Each row is a point on a tangle of strands that fork, close into loops and nearly touch. The rows are in no order.
In the rows, zero is written as 128.
Two points are linked if the straight distance between their rows is under 119. Some points are linked to none.
Zefi: [142 107 133 190 122 102 143 142 134 117 178 130 147 109 122 128  93 115
 134 155 185 110 103 119  69 140 155]
Gosur: [150 150 115 117  49 146  99 129 142 119 116 145 103 138 137 154 138 102
 136 149 123  59 132 154 128 132 114]
vabi: [120 119 144 153 116 134 170 117 156  99 163 203 135 131  86 141 133 134
 138 114 160 121 174 112  84 129 124]
gaz: [ 88 102 122 128 131 121  73 117 161 108 133 110 119 169 129 147  70 147
 180 100 115 110 157 111 102 190 149]
Pumi: [172  95 125 118 142 126 135 124 134 153 103 110 159 142 130 152 107 169
 126 168 197 132 166 160 146 144 148]
gilid: [ 95  77 143  88 162 144 150 124 123 105 126 159 129 128 107 108 116 125
 124 103 116 234  99 114 140 118 153]
Sosu: [129  93 153 113  81 135 136 124 148 142 131 174 100 152 123 129 116 106
 118 106 157 184 137 100 116 157 169]
zudub: [135 135 136 114 116 129 111 151 145 171  58 105 118 181 153 124 136 156
 129 154 171 173 132 183 133 129 164]
vulot: [124 155 165  98 211 120 158 168  76  91 137 171  99 134  94 100 113 141
  81 121 104 183  75 102 128  92 149]
Panog: [ 86 171 155 205 146 134 204 137 136 124 182 136 118 150 131 144 157 121
  76 169 121 105 125 134  89  96 112]
gugev: [118 105 121 140 126 145 126 127 129 123  79 131 140 137 111  87 154 105
 118 133 183 181 123 153 163 119 158]
Fibu: [185 152 130 124 115 123 128 178 131 122 111 138 116 117 126 155 149 137
 112 178  77  45 134 106 169  81  81]
vuse: [177 122 101 109  92 166  89 113 143 163 112  89 138 172 139 120 111 138
 156  98 179  90 138 148 127 158 153]
kup: [127  70 126  95 161 130 102 106 188 136 167 129 110 130 140 155  81 136
 144 109 140 169 103 131  94 129 115]
Bik: [ 98  87 127 130 120  92 150 148 128 106 138 139 161  89 131 161 140 123
 109 147 150 159 144 113 115 159 112]
Dof: [117 117 104  72 132 139  94  85 104 117  96  95 111 167 132 132 143 119
 147 144 108 138 164 160 188 133 129]
zarar: [132 184 102 188 137 123 161 137 172 130 142 106 130 129 130 154 165 160
 182 138 124  53 135 119  53 119  85]
lur: [134 135 115  90 116 150 105 123  95 168  63 118 166 134 152 129 161 150
 101 172 163 184 137 176 158  95 106]
Bep: [106 153 159 157 185 131 214 114 128 103 185 162 159  83 118 147 117 148
  66 130 119 106 118 129  47 122 168]
gute: [ 90 123 125 117 110 124  97 103 113 115 119 119  93 144 137 120 134  79
 147 126 102 168 157 161 158 119 121]
dase: [103  80 136  94 117 124  94  90 122 176  83  78 126 172 174 114 110 103
 124 111 120 193 158  94 138 154 172]
Zodum: [152 112 104 124  99 161 112 103 171 131 141 130 116 161 145 137 112 106
 154 109 184 110 129 117 120 158 151]
lopif: [124 158 141 202 137 123 183 138 138 119 170 112 135 145 145 145 158 135
 128 159 133  72 122 118  39 104 100]
boniz: [124 134 152 138  92 124 133 136  97  86 138 172 113 115  67  82 144  94
 115 108 105 156 130 109 102 105 135]
sil: [101  47 136 107 141 112 105 118 138 162  92 105 145 139 157 122 102 133
 121 125 121 226 121  89 150 134 132]
Siz: [ 59 111 147 113 152 113 109  93 156 141 140 129  86 163 123 112 104  64
 142  74  66 160 138  92 133 157 147]
Dorul: [ 88 126 132 129  97 111 117 137  70 131 104 144 125 122 151 128 139  87
  98 162 166 199 132  99 143 135 103]
mez: [137 129 103  63 122 126 107 114 134 164  72  69 157 179 155 135 133 190
 139 103 114 127 176 179 130 124 186]
gezop: [132 101 138 155 111 123 133 130 128 142  98 134 149 129 117  93  98 125
 116 130 205 183 118 139 123 136 187]
duti: [149 147  99 165  85 134 138 151 156 128 132 145 115  64 126 129 149  89
 121 127 132  40  99 145 111  94 109]
ruge: [ 88 132 119 109 117 138 106 111  70 150  90 132 125 156 178 104 156  90
 120 139 165 225 123 126 171 123 124]
lidi: [121 147 157 107 110 114 183 140 101 124 169 187 104 121 125 120 132 114
  82  90 131 176  97  95  94 124 134]
gebi: [191 158 128 104 104 170 111 130 101 151 115 109 125 133 138  99 115 170
 156 108  85  95 109 176 245 176 171]
vum: [120 171 185 105 202 107 196 151  64 106 163 151 116 137  90 125  97 143
  46 148 114 133  89  76 110 112 157]
Lota: [176 156 127  97  82 149 116 138 126 131 119 114 121 121 135 141 126 132
 145 109  92  54 135 142 228 171 155]
Tino: [107  94 125 153 172 128 138 107 111 117 118 142 144 143  91  87 147 107
 106 145 156 215 141 132 158  88 122]
zura: [169 134 123  53 102 137 104 105 112 171 123  53 157 155 165 141  92 172
 149  94 112 100 147 143 152 204 180]
Pabe: [180 148 125 164 103 132 113 160 143 119 138 136 128 124 106 149  87 154
 168 177 155  78 150 143 124 153 119]
dav: [133 143 103 120  94 101  96 132  68 152 114 106 115 102 151 130 137  79
 146 164 136 133 145 106 199 126  82]
zamek: [107 145 179 129 196 110 216 125 104 103 171 166 142 108  62 132 117 183
  64 111  82 109 129 109  61 117 161]
sili: [118 153 155 172 136 135 180 143 166 136 154 182 148  48 114 140 150 132
  73 140 130  84  96 157  90 113 113]
voram: [ 77 111 116 103 146 130 118 108 178 103 142 141 109 105  98 146 114 111
 162  76 102 146 141 158 144 148 128]
defeg: [146 147  98 146 130 113  99 120 117 117 136 117  88 142 142 122 151  87
 121 154 132 126 111 145 151  80  77]
dinim: [145  66 168 149 172 133 157 109 136 139 183 152 172 110 114 145  86 145
  82 149 155 160 123 112  65 150 163]
zepos: [137 138  80 138 111 110 110 144 133  82 160  84 109 135 168 146 124 123
 170 102 115  58 115 112 118 170 119]
Bafa: [107 103  93 112 116 123  86 114  70 142  77  84 136 185 179 108 141 111
 115 150 154 172 121 129 166 112 126]
ful: [162 121 108 135 130 108 111 152 144 109 125 116 119 131 125 153 119 157
 169 157 126  91 161 156 174 169 108]
Daga: [121 152 121 130 163 120 101 170  96 141 116 146 154  98 165 136 141 115
  86 202 151 122  90 124 213  98  53]
Rapo: [ 67  90 159 112 117 158  72  99 153 111 126 146 131 178 135 128  75 131
 173  67  78 143 151  99  91 177 172]
reg: [ 95  89 131 103 154 119 128 125 185 117 160 153 101 119 114 160 114 146
 172  96  98 159 132 133  88 131 108]
tilet: [115 183 144 142 138 107 192 139 104 144 150 157 104  95 129 114 159 125
  81  97 101 153  66 107  76 101 103]
bis: [109 180  92 165 113  92 146 101 160 164 115  76 110  96 135 121 173 125
 153 101  92  67 143 114  98 124  73]
des: [136 180 143 175 158 143 189 112 112 159 191 146 132 111 122 105 158  72
  75 144 149 125  82 110 108  57  94]
tefuv: [123 104 134  72 153 131  69  87 153 163  83  52 153 206 139 128  96 170
 177  94  98 102 186 127 141 188 173]
fofo: [147 104  85 158 137 107 152 148 139 106 156 124 152 100 146 155 119 115
 120 143 186  75  90 107 112 154 124]
Sanal: [119 125 196 134 178 117 192 118  75 106 190 154 147 126  91 112 101 141
  66 113 120 148 120  74  81 114 157]
zan: [ 82 157  96 145 120 102 142 129 162 124 117 117  92  84 132 131 164 110
 137  86  99 107 116 131 140 136  95]
fepe: [150 125 100 103 138 111  80 126  62 160  77  98 147 138 186 128 143 144
 120 159 147 167 125 138 193 103 100]
kote: [137 140 132 167 138 141 144 144 166 125 160 159 117  76 133 110 135 130
  96 137 149  98  59 149  56  93 115]
Rad: [121  78 124 120  95 145 109  98 142 159 107 104 103 161 157 133 114 105
 123 100 159 164 123 108 123 161 153]
lepav: [131 114 153 128 106 131 146 135 165 110 129 201 134 107  80 156 147 122
 127 139 143 138 160 158 130 141 147]
zik: [126 109 141  97 111 142  62  66 126 167 117  44 148 197 162 114  85 140
 150 102 121 105 168 117 117 164 169]
Nuz: [114 155  88 145  72 139 134 142 157 103 136 145 115 120 127 151 158  96
 152 109 133  54 129 129  78 112 111]
retof: [ 97 138 131 167 175 125 188 142 139 115 168 171 156  50 110 136 145 148
  73 112 131 127  73 125  79 135 147]
Zuba: [116 151 124 197 135 101 144 126 160 121 154 150 129  84  99 105 109 143
 175  92 137  99 122 110  37 128 122]
nukid: [151 162 118 186 110 143 135 156 167 131 159 139 139  63 117 123 152 107
 131 139 113  44  85 138  39  88 100]
Tos: [112 141 146 117 120 124 157 140 157 137 151 173  71 153 126 123 131  99
 117  84 116 176 108  80  96 136 139]
goza: [130  52 124  91 141 120 118 139 126 160  66  81 171 151 164 152 118 171
 122 154 135 194 159 104 137 150 136]
Tubu: [153 116 128  97 114 137  85 122 134 127 112 100 131 153 114 158  96 167
 197 131 122  97 206 145 170 156 127]
gipa: [106 157 181 153 183 130 207 151 102 102 145 174 124  99  57  97 148 119
  59 133 113 137 124 112 134  82 147]
Kabe: [129 118 154 121  99 139  86 120 153 155 103 130 105 172 114 127 110 157
 150 141 161 168 153 173 121 136 145]
tuga: [123 125 177 117 168 132 164 151  90  79 134 179 134 127  68  81 125 132
  84 137 131 181 100 136 137  94 160]
zisub: [186 126 156 176 124 137 135 132 131 121 146 142 147 105 118 160 117 130
 115 195 186  67 144 148 118 116 120]
Lobez: [112 140 140 157 147 120 128 145 112 116 154 135  95 121 142 124 123 119
 122 170 130 161  94 141 118  95  91]
zof: [193 153 119  85 111 146  86 139  98 151  92  79 130 148 146 125 102 190
 152 139  98 119 144 183 200 150 154]
pak: [112  89 127 116 108 141 141 135 157 109  88 163 150 109 100 147 129 121
 141 133 171 152 165 152 145 185 174]
Deso: [158 147  86 118 126 130 116 124  91  83 151  66 115 163 143 124 121 137
 160 111  92  58 129 112 173 157 126]
Bov: [ 63 136 116 120 154 115 137 121 148 107 132 146 108  80  96 105 142  98
 128  82  73 157 114 140 141 129 119]
fumog: [167 134  92 108 136 139 114 100  78 109 114  77 125 180 155 108 141 138
 144 130 110  99 164 130 222 137 133]
nelok: [203 114  88  95 118 148 100 113 113 140 150  78 158 139 144 138 107 172
 166  98 136  78 130 119 151 172 156]
zed: [130 113 133 105  98 143 107 128 101 138  80 153 144 107 131 134 161 104
  99 177 112 180 142 154 157  73 102]
dol: [192 120 106 107 125 135 110 158 105 126 114 116 152 107 138 136 136 133
 110 172 150 102 107 151 199 128  99]
dadal: [ 87 126 118 118 172 102 167 134 143  81 126 158 102  95  79  98 165 154
 109  76  81 155 109 122 114 116 151]
vunad: [ 67 121 120 120 151  85 127 123 159 124 135 105  68 162 131 143 120 109
 151  90  67 151 145  99 123 127  92]
vad: [213 166 133 114  79 123 119 152  80 136 137 116 114 131 159 157 143 128
 133 173 104  82 125 114 161 107  83]
fad: [172 151 111  91  97 161  85 141 139 130 117 118  90 123 138 130 141 119
 129 125 108  51 112 145 188 130 114]
kanuk: [ 97 167 101 183 120 112 120 105 160 121 154 123 142  92 109 105 125 114
 192  68 116  69 140 100  84 141 112]
sul: [ 70 104 159  81 133 131 104  64 122 154 114 106 117 157 144  88 104  59
 143  90  93 179 138 104 138 167 174]
zono: [139 165 105 157 151 129 133 151 105 137 149 125 142 102 159 130 162 105
 104 164 166 104  81  99 179  84  41]
sedu: [136 132 153 148 127 147 149 123 127  97 169 196 122 108  60 109 139 139
 107  88 122 111 133  98  79 107 137]
vafa: [118 125 145 136  99 149  81 106 124 116 134 131  98 159 115 108 117 123
 161 128 121 159 144 158 114 100 130]
nisip: [122 186 117 201 108 123 146 126 167 158 106 113 123 104 113 111 175 143
 180 115  85  59 127 122  66  91  60]
zevoz: [ 80 119 152 115  99 159  54  96 127 124 110 131 112 179 120 105  86 118
 187  99  97 171 151 145 105 140 152]
viku: [129 120 150 110 160 136 131 128 137 126 164 177 142  58  88 132 120 118
 111 135 123 164  95 162 125  82 109]
Pubab: [119 170 113 152 145 124 127 156 115 144 160 132 115 104 186 129 141  94
 103 156 144 152  51 106 119  85  65]
likek: [167 153 105 135 131 133 129 151 146 125 146 134 107 146 140 142 173 115
 119 169 108  66 126 141 139  63  78]
nezef: [112  99 133 134  91 130 118 123  85  93 113 159 145 101  95 101 155  88
 103 137 117 165 127 141 132  79 121]
kilid: [127 113 144 168 147 111 134 125 161 105 177 151 128 126 129 132  85 134
 164 121 143 120 120  87  39 140 133]
kaza: [119 111  76 130 100 107 137 136 128 120 146  94 137 112 154 137 130  93
 134 106 144  91 106 102 122 163 117]
sokug: [ 97 164 163 140 191 113 210 160 136  87 118 173 122  76  78 111 186 159
  90 113  84 154 104 127 122 106 143]
Kasi: [132  80 116  67 149 111 119 142 142 163  45  71 184 158 166 159 139 192
 116 129 130 162 167 165 120 132 163]
siker: [179 110 107 140 122 155 127 121 134 129 133 131 146 120 130 135 136 124
  98 178 193  93  96 156 157 115 112]
Kana: [114  80 140 123 120 124 128 126 164 154  69 127 162 128 124 106 111 143
 133 112 168 172 163 137 115 163 198]
fup: [153 126 110 115 137 127 123 178 103 124  91 142 185  72 160 142 154 143
  90 176 125  99 110 132 223 116  78]
soze: [149 142 127  86 118 146  85 105 138 158  66  72 142 190 128 153 102 211
 185 108 108 110 200 161 148 152 152]
rugil: [118 124 103 152 112 129  99 122 138 113 154  89 133 151 129 145  96 121
 204 113 130  76 162  96 111 166 114]
diba: [174 159 133 121 104 114 114 156  58 148 112  90 112 137 155 133 122 131
 145 174 101 130 148 120 206 122  97]

A tip is a point with one link. Name the tips that can be reached along the links from each point below, in the order of the rows.
reg => Panog, kup, zof
Kasi => zura, dav, tilet, zik, vunad
Rapo => zudub, kanuk
nezef => Dorul, Tino

A piece is all that can be reached along the links. How many separate loops has the piece of each point below (a circle has one, a figure eight two, a Y none), and how many tips (points with one link)?
lepav => loops 0, tips 2
kilid => loops 1, tips 2
mez => loops 0, tips 5
vulot => loops 0, tips 3

A fork is a point with three links, a tip a point with one. Leave the first point through the second and follow the links. Name the first fork or tip that comes.
sokug; gipa => zof
gezop; Kana => Dorul
vad; Fibu => soze
duti; nukid => Bov
fepe; lur => Tino

Name the points in between on the shortest way along the links from the first point to the second, in order.
zono; Sosu => Daga > fup > dol > siker > zisub > Pabe > ful > Tubu > soze > mez > Kasi > goza > sil > dase > Rad
lopif; tuga => zarar > nisip > bis > zan > Bov > dadal > sokug > gipa
gezop; fepe => Kana > pak > lepav > vabi > sedu > boniz > nezef > zed > lur
vulot; gebi => vum > Sanal > zamek > Bep > retof > sili > kote > nukid > duti > Nuz > Gosur > fad > Lota
